Each row is a point on a tangle of strands that fork, close into loops and nearly touch. The rows are in no order.
In the rows, zero is written as 128.
Points whose rows are less than 209 apart are linked; no others are. Some points are linked to none.
Kun: [197 114 102 149 102 123 201 150 177  61 135 130 101 110  90  94 146 171
  60 109 123 140 125 126 113  65  93 153 126 148 139 140 155 163 148 105
 116 145 144 168  81 157 177 124 127 151 100 184 150 105 132 132 123 140
 175 122 127 171]
siput: [121  90 146 127  98  98 113 109 136 125 192 145 151 128 168  82 115 132
 116 194 135 190 158 166 140  98 161  94 173  88 155 135 117 117 134 134
 142 118 156 113 155  84 154 154 116 154 112 153 162 126 130 117 147 139
 144 157 117 135]
gez: [122  81 133 100 111  78  94  74 166 152 107 139 158 163 147 155 169 141
 136 126 132 178 132 141 111 165 106 160 102 127 124 128  88 112  98 139
 111 121 138  83 157 171 153 126  98 126 143 148  81 147  99  75 133 168
 118 185 127  84]
Dod: [158  65 124 151 156 113 109 118 136 156 106 159 115 116 161  98 146 162
  67 123 116 165 119  95 127 106  97 158 147  73 144  95 140 133 117 157
 118  74 142  97 151 142 159 119 123 166 137 163 109 154 161 116 109 164
  93 113 128  73]
zem: [178 149  86 202 140  82  83 162 113 122 113 138 171 136 148 151 115 110
 120 123 124 130 131 123 103  67 178 166 159  85 150 119 136 133 155 188
  67 151 125 158 113  92 161 141 135 143 183 159 123 146 122 148  92  89
 143 132 152 111]
dukat: [187 128 129 145  96 154 184 178 122  75  94 136 131  91 101  92 139 120
  91 109 148 121 113 145 107  34 113 144 120 121 156 123 179 206 159 109
 136 157  93 177  87 134 138 115 128 181 108 151 192 114 136 148 118 115
 156  87 156 170]
fosig: [126 155 139 133 137 173  77 120 113 169  76 161  85  98  76 141 143 159
  71 171 127  99 133  90 153 162 175 124 118  89  95 122 142 126 174  80
 124 107  95 122 101  95  84 129 109 111 122 103 155 121 205 137 130  60
 112 101  92  91]
Nek: [138 154 109 141  80 127 110 134 162 105  96  90 116 123  44 155 123 187
 114 111 142 124 155 157 151  92 155 109 150 119 175 105 130 153 129 132
 140 137  72 144  92  85 168 157 109 162 144 122 133 168 107 133 137  93
 158 172 103 146]
fara: [139 156 153  98  87 173 141 110 114 123 157 150 120 149 116  91 118 215
  90 137 107 136 182 104 139 165 185  91 195 105 130 146 104  91  82 133
  93 107 119 102 147 122 139 103 146 137 181 125 107 213 153 119 121 135
  99 200  87 121]
Mosa: [ 66 116 151 117  80 120  75  99 125 147 155 115 144 140 139 130 128 119
 167 191 133 150 141 196 140 169 184 159 127 139 123  88  91 138 112 133
 168 158 129 140 169  63 141 125 105  90 101 105  87 101  97 137 181 131
 105 116 134 146]
senid: [131 182 120 147  90 132 129 115 119 179  82 168 120 115 107 137 102 150
  70 147 123  88 190  98 133 137 188 145 137 100 101 111 148 106 139 107
 130 131  77 118 113  81  93 128 136 115 135  92 127 143 212 141 145  93
 141 153 121 104]
bol: [125 129 148 124 135 159 156 118 156  88 145 133 141 129 106 129 122 157
  96 135  48 124 150  62 137 120 102 135 164 140 115 142 149 109 127 146
 120 100 174 124 126 160 155 160 156 123 131 166 141 128 169 144 149 131
 138 139 110 132]
Ganof: [154  83 155 137 152 118  70 123  93 149 107 167 130  90 108  86 151 161
  97 132 144 178 118  60 128  86 138 150 131 123 129 117 113 127 158 125
 148  86 109 107 153 130 118 161  80 172 142 128 100 130 179  97 115 144
  86  92 103  76]
sepek: [138 116 141 132 200 101 187  92 136 209 108 128 104 143 176 117 132  70
 161  87 114 100 129 132 124 180 114 130  95  64 112 143 178 106 133  94
  97 131 108 108 150 163 113  91 187  94 123 111 148 141 111 116 123 160
  46 147 128  80]
Zev: [119 132 168 110 150 123  72 107 118  89 154 110 119 111  96 138 141 143
 156 104 175 120  89  81 124  94 125 119 107 186 138 160  48 126 124 130
 131  81 115  95 160 150 101 156  79 153 147 124  81 121 104 112  99 133
  92 104 103 107]
Mago: [137  63 147 117  93  90 120 105 148 101 110 123 111 148  89 153 137 195
 120 175  94 125 111 202  97 114  89 167 102 112 154 109 122 152 119 114
 108 147 148 120 102 146  86 142  98 153 119 178 121 116 103 107 111 103
 158 134 134 137]
zegav: [104 143 117 141  98 209 106 197  90 139  70 119 126 118 111 154 118 114
 148 179  88 115 142 158 150 124 180 118 160  93 132 138 126 122 150 127
 179 149 100 137 115  50  83 149 182 120 167  84 156 137 194 173 118  68
 157  80 133 135]
bevip: [157  84 118 144  86 112 138 133 173  84 121 134  80 108  98 154 134 205
  70 122 100 138 121 120 112 103  51 146 105 154 135 114 158 161 117  94
 135 114 139 111  88 119 124 128 114 162 118 176 111 134 132 114 102 153
 192 139 122 135]
Sevar: [169 137 124 163  66 150 146 111 124 133 154 129 169 147  78 110 140 165
  86 185 141 153 151 146 136  95 208 112 174  79 153 124 124 106 120 120
 122 158  96 168 150  89 127  98 149 163 129 121 135 138 131 153 140 102
 160 201 130 151]
kar: [124 118 106 148 169 137 192 110 113 161  96 133 107 129 176 142  91  66
 144 113 100 105 134 145 116 136 105 122 133  82 108 113 181 112  92  96
 107 152 139 115 124 153 120  99 201 149 127 104 161 149 100 141 125 183
 132 161 137 116]
lelod: [176 153 114 158  56  93 135 108 132 103 139 133 154 117  94 106 107 144
 101 117 186 161 150 133 155  69 182 135 141 115 147 108 141 139 117 124
 156 148  77 162 125  69 157 155  99 173 133  98 125 123 131  91 126 119
 182 193 129 135]
kat: [118 107 160  72 131 158  86 121 150 118 145 123  80 104 110 146 141 199
 129 145  87 147 146  94 147 132 131 104 134 136 145 180 108 131 152 121
 183 121 137  78 138  97 130 147  72 110 127 140 153 128 165 123 142 113
  88 121 115 135]
gusef: [ 98 103 110 115 143 134  67 103 184 117 121 123 126 157  91 158 191 215
 117 135  89 153 114 110 154 127 100  92 157 160 130 155 113 109  76 169
 129  78 113 116 146 140 178 139  94 137 166 129  89 155  97  98 104 139
 158 121  73 137]
badif: [105 130 160 129 113 146 134 213  72 192  71 147 167 127 148 140  88  93
 166 181 119 125 154 163 165 121 173 129 153  94 157  97 152 132 143 106
 170 141 114 126 102  64  75 134 147 142 136  96 136 131 176 124 129 104
 146  92 127 149]
zizuk: [117 154 131 102  85 203 134 175 110  77 126 109 144 130 105 145 133 140
 117 157  71 125 145 132 145  97 174 126 165 103 149 134 104 137 140 123
 163 162 107 144 112 108 115 136 162 122 134 119 162 116 161 188 147  76
 150 112 157 158]
butek: [136  90 107 117 126 147 104 129 116  98 141 120 145 125 126 108 175 131
 114 131 136 123 114 132 124 101 162 130 140 107 139 137  95  93 114 136
 124 120 150 143 146 184 144  97 135 128 167 152 101 132  79 147 138 134
  94 108 117 133]
peseb: [ 87 131 158 115 125  69  67  80 121 140 150 129 143 115 127 115  74 112
 144 145 181 134 133 108 154 123 107 100 133 164 121 101 101 135 101 131
 128  99 111 101 136  94 172 184  83 139 124  93 104 134 113  86 142 176
 135 148  97 118]
nabu: [108 129 126  92 132 151 117 104 149 156 128 117 106 152 114 134 151 194
 115 131 109 125 154  98 158 169 126  87 176 140  99 175 118  65  72 143
 121  85 132  96 151 139 129 119 119 111 149 115 112 176 126  85 110 151
 124 159  81 129]
nege: [116 177 118 152 121 132 124 113  97 170 189 171 150 137 168 128  73  29
 167  94 138  91 130 100  83 121  94 172  44 181 111 137 120 132 155 124
 101 141  75 118 141 142 122  63 137  78 132  93 102  98 137 155  98 150
 106 139 171 131]
Buta: [100  44 122 107 109  70 104  78 135 152 172 130 168 126 146 108 154 127
 150 143 129 180  71 171  78 144  54 149 112 152 120 122 135 169 113 116
  92 146 168 136 133 142 140  93  96 120 113 170 130 114  74  95 110 152
 184 132 139 127]
baz: [145 159 113 139 118 119  78 147 146 110  84 120  89 133 123 143 123 178
  92  97 152  92 118 153 115 115 153 138  92 138 163 148  97 126 180 133
 158 124 112 132  98 119  82 161  67 120 146 167 105 125 135 127  97  89
 116 117 135  82]
zif: [142 104 108 115  80 155 108 143 119 155 118 112 133 177  86 139 165 188
 108 179  91 143 156 193 118 126 167 117 158  89 146  95 151 114 124 118
 158 163  97 126 134 142  91 103 117 141 158 121 130 150 134 123 121  98
 154 161 100 129]
Zut: [124 208 146  97 108 148 116 106 120 109 150 131  93  98 107 165 126 130
 137  96 118  56 112  49 148 137 165 139  72 148 121 162 105 161 152  98
 152 140  79 124 133 102 114 143 147  87 117 122 136  93 158 133 166  77
 110 112 154 129]
Divad: [116 147  86 122 151 114 110 116 161 128 162 108 154 167 197 160 158  63
 149  72 125 111  88 132  75 156  80 151  97 164  94 134 129 125 135 156
  74 129 156 151 117 176 150  69 145  63 119 147  94 123  97 141 102 133
 178 168 167 101]
sakiz: [ 60  93 163  72 134 150 153 164 124  91 169 130 158 114 183 100 128  74
 178 178 112 167 105 173 138 162  42 124 111 141 148 120 165 164 130 142
 158 137 192 160 106 159 144 133 161 126  96 152 165 116  94 134 176 143
 156  95 139 163]
Dibek: [178  89 118 150 114  93  87 158 128 141 107 106 123 143 129 131 118 167
 100 147 128 149 115 193  88 107 144 169  92 103 152 103 115 128 173 145
  91 146 154 144  98 131  87 139  50 148 125 175  97 123 119 123  94  90
 155 129 141  91]
zako: [158 137  95 151 152 109 172 118 136 161 104 127  99 122  57 132 110 151
 110 108 138  91 153 112 134  89 112  83 140 100  81 122 165  91  81 123
 111 132  88 108 102 129 152 146 135 137 132  96 144 143 103 129 115 180
 138 163  81 169]
Mulol: [129 137 136  93 120 105 169  94 181 134 116  95  86 169  75 158 105 183
 127 111 134  95 166 159 126 176 124 125  59 129 133 142  87 127 119  99
 145 138  73 115  93 152  95 107  85 127 123  98  95 144 119 147 135 146
 121 202 121 140]
mor: [111 130 136  85 124 112 163  85 135 102 177 102  95 109  98 125  95  95
 153 137 210  93 155 135 127 137 119  98 103 156 120 162  47 124 100  76
 140 158 113 153 122 130 107 106 144 136  94  75 113 146  80 162 137 170
 127 155 127 168]
furuf: [100 116 133 102 114  97 120  76 138 157 159 157 140 142 150  89 131  93
 129 120 195 131 150 153 113 161 161 123  80  89 126 105  64 113  93 105
  94 106  94 121 130 152 162  96 138 117 146  97  82 158  96 126 168 210
  73 171 117 122]
Tiva: [135  63  97 147 135  94 132 150 132 123 139 125 133 128 162  90 142 115
 130 127 111 167  80 144 101 112  61 148 151 146 119 109 176 162 116 127
 117 122 185 132 109 172 167 105 134 139 126 165 141 109  96  98  94 161
 181  95 121 156]
tugi: [ 78  88 129 106 128 123 156 138  64 120 173 129 142 116 196 108  78  46
 172 171 148 133 106 186 117 145  60 102 112 157 178 128 178 155 119  83
 128 147 181 132 117 155 116  87 161 163 102 120 170 137  92 132 129 141
 145 111 137 164]
nadi: [127 160 119 113 148 171 149  96 119  95 166 128  95 110  94 124 131 126
 117 139 150  91 181 108 142 141 129  80 166 121 100 174  73 108  89  98
 120 134 110 142 156 151 141  99 178 130 146  87 143 170 100 162 143 174
 105 149 112 180]
lofu: [148 101 127 141 151 128 163 212 161 106 147 116 118 115 159  90 133 133
 130 109 101 153  84 130 126 132  43 147 128 177 132 130 176 168 152 169
 140 114 195 140 106 180 157 139 142 133 104 186 143  94 155 116 113 125
 140  67 134 149]
gam: [157 118 157 175 146 143 153 150  94 103 162 156 162 127 189 116  85  87
 106 171  88 191 155 112 134  85 151 137 165  86 182 129 156 141 168 148
 107 134 177 159 114 120 122 130 150 147 134 174 158 114 154 153 141  98
 127 152 181 111]
bor: [154 118 113 179 139 148 168 209 113 174  55 148 112 124 176 121 125 117
 125 138 105 137 112 176 130 131 117 128 184 102 150 126 210 127 162 138
 131 136 154 121  75  89 111 151 151 155 163 138 176 141 184  73  91 119
 172 110 120 140]
metis: [137 126 156 112 145 159 119 193 115  99 143 122 139 109 121  99 171 155
 112  94 122 177  69  80 136 114  95 184  74 204 125 140 141 128 173 149
 157 138 129 156 158 163  79 124  89 122 107 138 120  84 183 109 129  78
 115  69 164 102]
vod: [ 67 112 125 115 167 155 189 135 104 158 137 128 138 126 244 133  83  63
 135 119  61 132 142 138 149 187 139 125 174 133 125 125 184 104 134 122
 127 132 186 163 154 128 135  59 203  87 128 113 139 118 150 137 164 109
 128 143 164 107]
basuf: [ 91 127 140 143  83 115 102  67 110 132 139 120 170 129 114 124 135 114
 167 149 187 130 102 196 113 146 173 157 129 120 154  66  61 164  87 152
 127 131 129 141 159 105 157 146 113 112 151 121  65 119  72 144 176 129
  93 135 125 140]
rorim: [ 69 138 176 105 126 103 110  85 140 172 116 118 109 128 110 138  86 163
 127 169 128 122 201 138 163 171 157  79 140  90 115 113 113 141  84 137
 154 124 101  86 174  75 153 175 134  95 123  92 145 142 177 123 154 119
 101 108 104 150]
Potes: [124 177 103 129 123 108 106 145  99 147 161 109 135 138 152 124 120  82
 167  90 135  87 102 127 123  95 127 120 125 176 144 137 123 162 148 160
 153 136 109 133 155 137 143 133 116 103 130 131 132 103 122 122  98  90
 115  57 146 130]
sitos: [139  89 154 122 175 119 190 184 157 118 121 111 104 126 187 103 123 113
 128 105  92 177  73 126 128 185  15 159 117 177 160 147 150 124 144 129
 150 108 207 132 136 163 122 103 139 124  87 169 120 109 129 121 103 138
  98 103 168 110]
did: [130 129 161 134 126 166 113 103  81  95 170 167 189 132 163 131  98  98
 131 134 113 151 123  99 118 115 156 200  96 183 147 109 111 148 146 149
  83 161 150 132 131 160  91 116  98 100 164 146  69  85 141 140 165  98
 137 155 198  97]
turum: [ 92 102 123  87 150 170 118 130 152 103 122 128 166 127 144 155 235  82
 160 112 134 186 103 126 118 211 144 117 147 157 102 135 102  74 127 161
 102  98 207 146 163 192 147  92 159  82 131 114  81 151  82 174 169 123
 121 142 142 106]
zir: [171 146 133 187 118 165 152 178 121 172  32 176  88 102 149 118 109 111
  97 140 130 112 129 126 119 130 149 103 144  94  91 124 204 145 173  92
 111 120 122 124  58 104  79 150 113 126 133 111 187 135 235  78  92  97
 164 115 125 110]
sutul: [125 183 137 130 142 175 159 159 132  39 109 125 119  97  63 160 106 151
 110 118  60  91 158  85 153 100 125 114 159 116 140 169 138 127 150 106
 128 138 139 138 103 134 135 172 159 145 117 176 171 130 171 178 127  92
 145 112 113 158]
kuvip: [154 155  71 160 132  98 142 108 163  76 151 164 154 126 108  99 128 120
 112  68 142  96 127  79 136  83 132 161 113 129 102 137 138 119 119 162
 116 133  91 155 101 115 186 156 135 141 189 121 112 123  99 101 124 152
 150 155 124 108]
Gedu: [100 127 134 111  99 137 138  99 112 130 153 128 148 148 135 158 140  97
 135 130 146  93 104 116 117 109  77 144  87 143 120  93 129 162  98 117
 123 151 102 122  79 151 125 112 170 140 116 147 115 107 127 131 138 164
 182 121 179 142]
relid: [162 188 130 144 107 127  81 159 124  90  93  96 102 113  97 138 118 146
 119  75 179  87 130 133 129 116 212 154  85 134 152 130  52 144 176 131
 143 135  81 140 154 110  90 160  73  94 144  98  98 133 132 132 126  82
  80 105 117  99]
let: [115 147  65 156 134  84 124 163 119 133 163  85 128 169 177 153 148  74
 171 101 155  95  96 178 102 122 111 134 104 183 125 147 114 126 134 153
 116 161 138 162 134 162 135  68 136  90 149 137 110 103  70 142  98  99
 145 100 161 130]
Tizag: [152 202 103 128  93 185 146 111 126 127 102 145 102 132  93 118 131 205
  82 130  96  75 182 100 105 163 174 104 166  99 113 121 109 113 123 101
 103 148  87 123 125 106  96 107 157 135 185 116 120 186 161 189 111  99
 121 185 126 113]
Goso: [121 110 154 100 109  76 171  93 151 120 147 103 120 154 103 145  85 122
 138 152 167 118 178 199 118 159 124 107  82 123 134 137  87 114  86  81
 110 180 120 118 125 153  98 110 120 128  89 116 119 139  75 119 139 168
 124 180 125 146]
peno: [108 168 115 151 135  59 115  89 102 205 168 161 139 145 173 131  42  61
 179 117 132  96 127 117  81 141  90 122  58 136  92 116 117 112 132 133
 106 127 116 102 146 121 135 107 150  78 129  94 122 137 128 146 115 194
 105 165 151 119]
vobu: [131 135 133 152 112 102 140  99 115 177  86 149 144 157 126 158  92 140
 112 145 117 120 176 141 121 143 181 165 108  84 111  62 124 122 133 122
 117 147 114  87 121 125 101 125 114 139 123 106  96 131 156 149 164 137
 114 178 134  96]
Febe: [186 139 136 144 143 167 145 140 104 172  77 194  75  67 113  88 152 129
  70 139 106 112 132  89 158 130 154 132 102  88 107 131 199 139 185  67
 140 126  94 141  95 103 100 129 114 109 112 112 187 119 201  91 102  90
 123  77 117  93]
noz: [139 147  98 136 186  85 129 129 106 191 143 139 140 140 131 113 103  59
 181 103 163  99  93 100  97 123 104  96  75 132  64 129 114  78 136 132
  96  89 113 118 140 132 115 108 149  87 110  67 113 123 109 130  92 177
  87 135  88 107]
fifav: [121 137 132 152 118 155 117 133 117 124 114 153 132  94 114 140 138 128
 118 111 117  89 105  87 134  56 116 107 150 136 127  90 188 173 126 136
 144 118 111 111  85  96 141 170 143 144 129 139 175 112 188 111 142 121
 163  75 123 148]
zubov: [ 85 112 113  66 111 172  81 139 113 119 158 116 152 130 132 120 165 133
 167 159 123 165 128 132 163 143 193 132 162 164  95 139  80 107 119 165
 189 162 162 109 153  82 136 131 117  85 126  96 122  94 114 157 162 110
 122 104 154 146]
nuvot: [136 147 112 138 119 130 134 142 178  95  92  96  62 149 111 162 148 209
  95 100  98  74 159 159 114 156 121  91 130 106 150 186 114 132 169 119
 143 118 133 106 130 139 114 145 108 127 148 190 150 145 108 150  99 113
 119 111 123 138]
gimi: [ 89 162 160 116  94 152 115  83 112 123 171  89 142 124  83 129 147 118
 140 107 189 119  96 106 136 113 183 152 121 160 142  92  75 174  98 142
 170 126  77 118 148 115 139 133 139 105 158  83  79 102  97 153 176 127
 102 117 144 141]
gorud: [164  94 101 174 189 111 125 147 125 158  72 150  98 134 139 108 137 134
 107 112 103 125 104 106 133 112  92 141 163  76 151 124 185 122 142 147
 108  95 153 102 117 124 127 164 146 162 164 157 150 147 147 109  83 137
 121  94 106 113]
mise: [155 148 110 141 177 124 144 133 131 124 109 118 121 107  58 119  90 179
 109  85 182 122 164  92 174  88 151  64 114 115 103 144 120  79 109 123
  95  98  72 134 130  92 133 175  87 129 123  65 131 138 140  75 119 156
 131 158  66 156]
reg: [142 172 122 120 134 119 162 155 126 132  94  82  95 130  93 162  98 179
 125 111 139  93 171 143 141 153 157 100  83 103 118 132  92 112 131 106
 142 129  74 108 109 126  71 144  99 134  78  89 138 107 135 159 134 115
  91 124  88 171]
gad: [111 130 156 115 142 158 126 112  72 171 132 162 134 127 153 125 129  99
 146 160 118 117 137  64 155 156 156 136 144 134 114 135 124  94 138 119
 147 127 156  86 144 126  96 140 113 127 126 127 119 105 172 146 153 123
  76 119 154 113]
vesa: [119 131 138 116 170 166 136 130 141 114 125 109 123 161 104 151 221 132
 134 107 141 112  70  63 111 152  84 151 112 174 107 140  97 102 138 160
 114 101 144 128 120 190 117 110 140 114 132 143  95  93 146 153 136 121
 107 110 159 111]
Mave: [122  94 127 104  87 134  99 158 151 135  95 108 117 149  93 188 151 197
 137 186  92 148 132 219 129 112 110 133 112 127 130 127 159 131 119 134
 177 154 127 104 109 116  66 133 103 138 113 148 129 120 114 101 126 100
 189 105  97 136]
sogeg: [ 99 142 151  91 110 102  76  75 128 118 175 117 142 125 121 100  97 103
 176  83 191 127  89 104 136 132 122 132  88 183 136 145  42 165  98 141
 124  66  72 102 153 124 156 138  69 141 157  90  78 137  90  98 111 147
 104 133  81 100]
bidiz: [134 119 141 142 136 151 173 122 128 112 137 126 142 141 213 131  61 101
 109 152  58 142 169 141 128 132 190 135 198  96 146 144 135  94 135 133
 114 127 191 135 159 113 128  97 184 131 124 166 123 130 162 155 136 104
 116 162 173 100]
Nopum: [100 168  83 134 120 125 120 145 142  82 160  99 163 124  97 120 169 104
 115 116 136 125 129  91 162  76 176 132 184 147 107 122 139 134 114 155
 147 132 122 190 145 147 196 157 166 102 134 108 130 101 115 133 157 106
 166  75 111 162]
Kuv: [150 113  99 158 150 136 184 136  93 127 115 129 131 122  91 110 139 105
 123 141 130  96 136 133 122  88  92 117 157  78 103 117 168 114  86  86
 129 154 116 137 100 155 136  93 169 187 129 112 168 138  80 162 133 181
 161 137 124 163]
Mapa: [151 177  99 175 122  80  82 137 121  97 149 144 174 111 152 112  93 104
 116  95 148 106 135 107 110  64 138 148 133 154 143 123 116 151 147 178
 112 143 122 140 153 114 173 163 120 106 167 135 131 126 129  98 119 118
 134 131 142  94]
kod: [138 142  59 148 156 104 127 106 159  95 170 138 157 144 147 122 138  90
 113  66 120 109  86  87  99 128  96 181 121 130  85 130 137 108 122 147
  65 101 149 169  88 150 202 126 157 102 161 151  98 148  72 133  97 191
 198 171 131 109]
vegur: [149 134 144 141 160 115 155 131 116 203  94 110  67 181 158 126 178 124
 150  94 138  99  86 114 117 193  82 108  88 129  71 145 182  63 152 106
 145 125 131 122 123 141  94 103 123 118  79 138 139 100 129  74  75 128
 101 105 119 119]
Vis: [196 150 130 197 128 120 129 136 125  67 144 150 171 113 118 131 117 100
 118 159 129 165 141 112 130  57 162 141 169  81 168 143 150 165 163 154
  95 146 124 168 125 103 155 146 135 172 135 173 182 134 140 163 122  88
 161 157 179 123]
Simi: [ 86 106 123 126 197 131  89 130 167 113 107 125 135 149 116 139 219 125
 152 128 104 150  83  72 133 157  69 114 151 146 123 167 118 103 103 174
 132  75 144 113 141 172 150 144 134 146 129 143 100 127  99 133 106 138
 123  81  97 136]
Mova: [ 91  86 145 111 114 126 188 153 146 150 133 156 181 132 231 118 135  81
 164 150  90 204 127 187 123 172  80 128 141 133 129  93 226 167 139 141
 125 162 186 146 106 154 163  89 179 110 103 164 173 106 105  69 175 138
 168 125 161 159]
rigi: [158 111 169 119  59 147 142 169  98  74 134 132 166  87 125  98  88 120
 113 122 156 128 124 182 105  45 151 151 133 161 179 125 158 201 149 112
 112 190 101 173  88 114  96 121 119 153  98 146 190 135 112 124 104  70
 164  82 179 165]
rik: [159 144 129 140 197  95 169 106 130 207 126 125  71 136 144 110 147  65
 160 107 124  84  96 111  93 164 107  89  85 121  55 158 165  77 123 122
  84 106 112 114 117 120 113 114 161  74  97 109 143 130 102  75 100 148
  61 135 124 101]
gurel: [158 119 168 109 142 186 100 115 108 114 110 125 106 126  53 148 158 194
 125 136 167 131 114  99 131 114 159 120 107 129 152 113  63 134 110 116
 135  88  89  79 127 157  84 146  92 152 177 112  93 142 118 169 138 126
  63 113  85 127]
goz: [144 174 160 121 115 138 139 201  68 182  75 152 136 145 139 136  51  76
 175 147 126  67 154 133 168 157 169 115  88 122 111 105 172 171 158  90
 136 129 114 125 101  89  64 129 109 136  70  91 141 116 186 124 119 110
 117  73 112 151]
Vagup: [109  54 105  94 105 108  70  82 161 137 148 134 181 145 153 120 189 119
 149 123 145 180  94 167 111 162 118 153 128 174 111 162  95 106 107 133
  97 124 159 137 151 143 149 112  65 120 109 148  79 135  60  86 141 127
 156 162 129 119]
Keza: [145  91 159 118 153 161 164 132 169 105 114  98  84 116 122 136 149 167
 110 120  45 164 108  79 156 185  25 143 141 148 119 129 162 117 124 117
 139  90 168  98 148 153 130 132 153 121  73 158 128 113 175 149 135 145
 103 108 138 102]
Sapo: [108 106 132 127 138  79 120 133  95 160 153 131 133 105 170  94  56  83
 170 121 158 139 126 169 115 121  79  92 127 114 160 112 146 155 135 102
 140 130 166  92 129 155 143 126 119 160 129 126 176 130  92 111 123 156
  99 120 109 134]
fak: [107 122 137 116 148 114 140 167 167  86 110  71  53 160 100 154 165 182
 124 130 116 111  96 159 109 141  80 117 114 116 178 167 136 166 154 122
 183 125 138 110 131 148 106 143 123 162 122 180 168 119  99 153  98 107
 113  51 119 169]
vobe: [ 95 172 148 110 117 150 108 110 120  45 176 120 163 100  87 118 159 117
 100  79 154 129 109  55 147 105 185 143 149 152 131 104  94 169 102 142
 163 138  83 160 202 142 162 144 136  99 157  75 108 102 112 129 164 126
 123  98 125 142]
zoset: [144 122  95 113  94 111 129 114 163  96 125 113  94 157  64 135 128 184
 130 101 159  96 143 163 143 129 133 125 108 115 160 133  74 123  91 142
 117 114  84 135 113 126 172 140  91 152 169 126  94 169  81 117 149 126
 114 180 106 148]
Geni: [134 108 155 115 174 124 146 113 166 177  97 102  76 154 166 155 159 126
 158 103 133 162 107 126 114 166  58 142 125 155  88 159 155  68 109  97
 148 126 164  98 140 156 104  97 129 135  72 130 130 128 113  70  66 171
 118 129 112  83]
nesuv: [169 124 131 131 178 164 109 148 117 126 116 154 110  81 112 103 182 159
  87 105  98 154  99  33 156 124 107 169 104 146 120 132 142 124 162 128
 139  90 136 123 161 131  99 144 102 134 101 147 116 104 190 111 123 112
  92  65 140  74]
gibev: [108 108 130 109 203 192 129 156 131 127 135 103 147 127 164 124 191  62
 160  95 134 152  63  85 137 188  78 143 136 175 101 152 136  62 155 156
 124  85 204 169 145 203 108  82 149 113 110 116  90 133 104 148 125 129
 113 128 144  94]
Vina: [108 113 148 155  96  89 129 132 141 115 162 142 171 125 171 103 114  75
 161 189 133 182 125 206 120  96 139  99 177  80 180 112 163 182 130 150
 139 147 162 142 123  80 171 153 141 154 112 164 199 123  97 141 153 107
 144 116 122 168]
neri: [132 146 155 119 140 117 149 175  82 127  97  75 122 106  89 134  42 124
 158 125 170 115 159 170 146 103 175 110 134 130 139 116  81 136 121 104
 152 154 123 130 129  99  85 165  97 155  63  96 154 121 145 169 129 132
  85 108 111 137]
Meza: [ 60 146 129 104 150 132 122 100 117 136 163 115 102 123 118 139 119 140
 138 180 114 118 170 128 168 180 139  69 179 111 119 134 105 127  72 123
 156 136 128 111 193 115 143 129 198 132 139  81 155 147 110 156 152 138
 115 110 109 188]
rus: [115 120 149 123 116  91 121  71 125 128 166 147 144 113 161  96  88 113
 115 166 172 151 174 121 115 107  98  95 146 128 139 120 129 126 102 100
 142 128 142 126 127 125 166 152 110 161 116 141 139 125 130 103 150 196
 151 149 140 137]
luvuv: [ 96  91 121  78 121 191 123 135 129 123 147 128 156 151 138 139 197 115
 174 154 121 188 104 146 120 180 164 129 137 170  97 145  89  65 110 151
 143 144 202 115 140 127 102  79 108  90 131 114 101 111  91 168 149 101
  97 132 157 116]
tiru: [151 187  66 148 163 120 131 157 132 116  69  98 116 102  63 151 120 182
 100  66 163 106 152 133 153 120 152  63 109 132 114 124 104 107 135 128
 102 106  52 142 111  65  83 179 100 105  81  85 146  96 148 118 115 132
 121 129  77 159]
zozod: [104 153 126 123 100  81 122 118 146 156 104 135 117 104 138 152  77 117
 140 148 129 101 170 153 126 117 153 101 163 119 129 118 121 149 106 163
 162 167 116 124 146  51 168 185 156 107 105 127 152 137 172 125 154 115
 132 106 130 142]
segid: [139 104 136 146  95  66 102  63 137 148 129 155 169 153 151 131  99 145
 118 145 137 148 132 150 116 130 139 159  99  75 137  82 112 121 120 139
  78 123 127  92 122 122 151 143  87 148 165 162  89 138 120 104 150 158
 114 216 150  89]
nikot: [121 115  87 131 152 118 135 104 127 120 145 126 145 126 225 159 126  52
 144  99  93 136 142 149 107 177 132 145 143 156 100 110 154 124 149 147
  72 117 193 196 154 164 155  72 183  89 114 123 114 152 113 151 150 124
 153 158 166 103]

How many points has the smallest loop of links through each point below? Write - if it is on no loop.
sakiz | -
bidiz | 10
kod | 6
nesuv | -

A fork is a point with three links, a tip a point with one. Leave the first point through the second and follow the links. Name the first fork or tip that comes.
luvuv; turum | senid
gibev; turum | Nopum
Buta; Tiva | goz
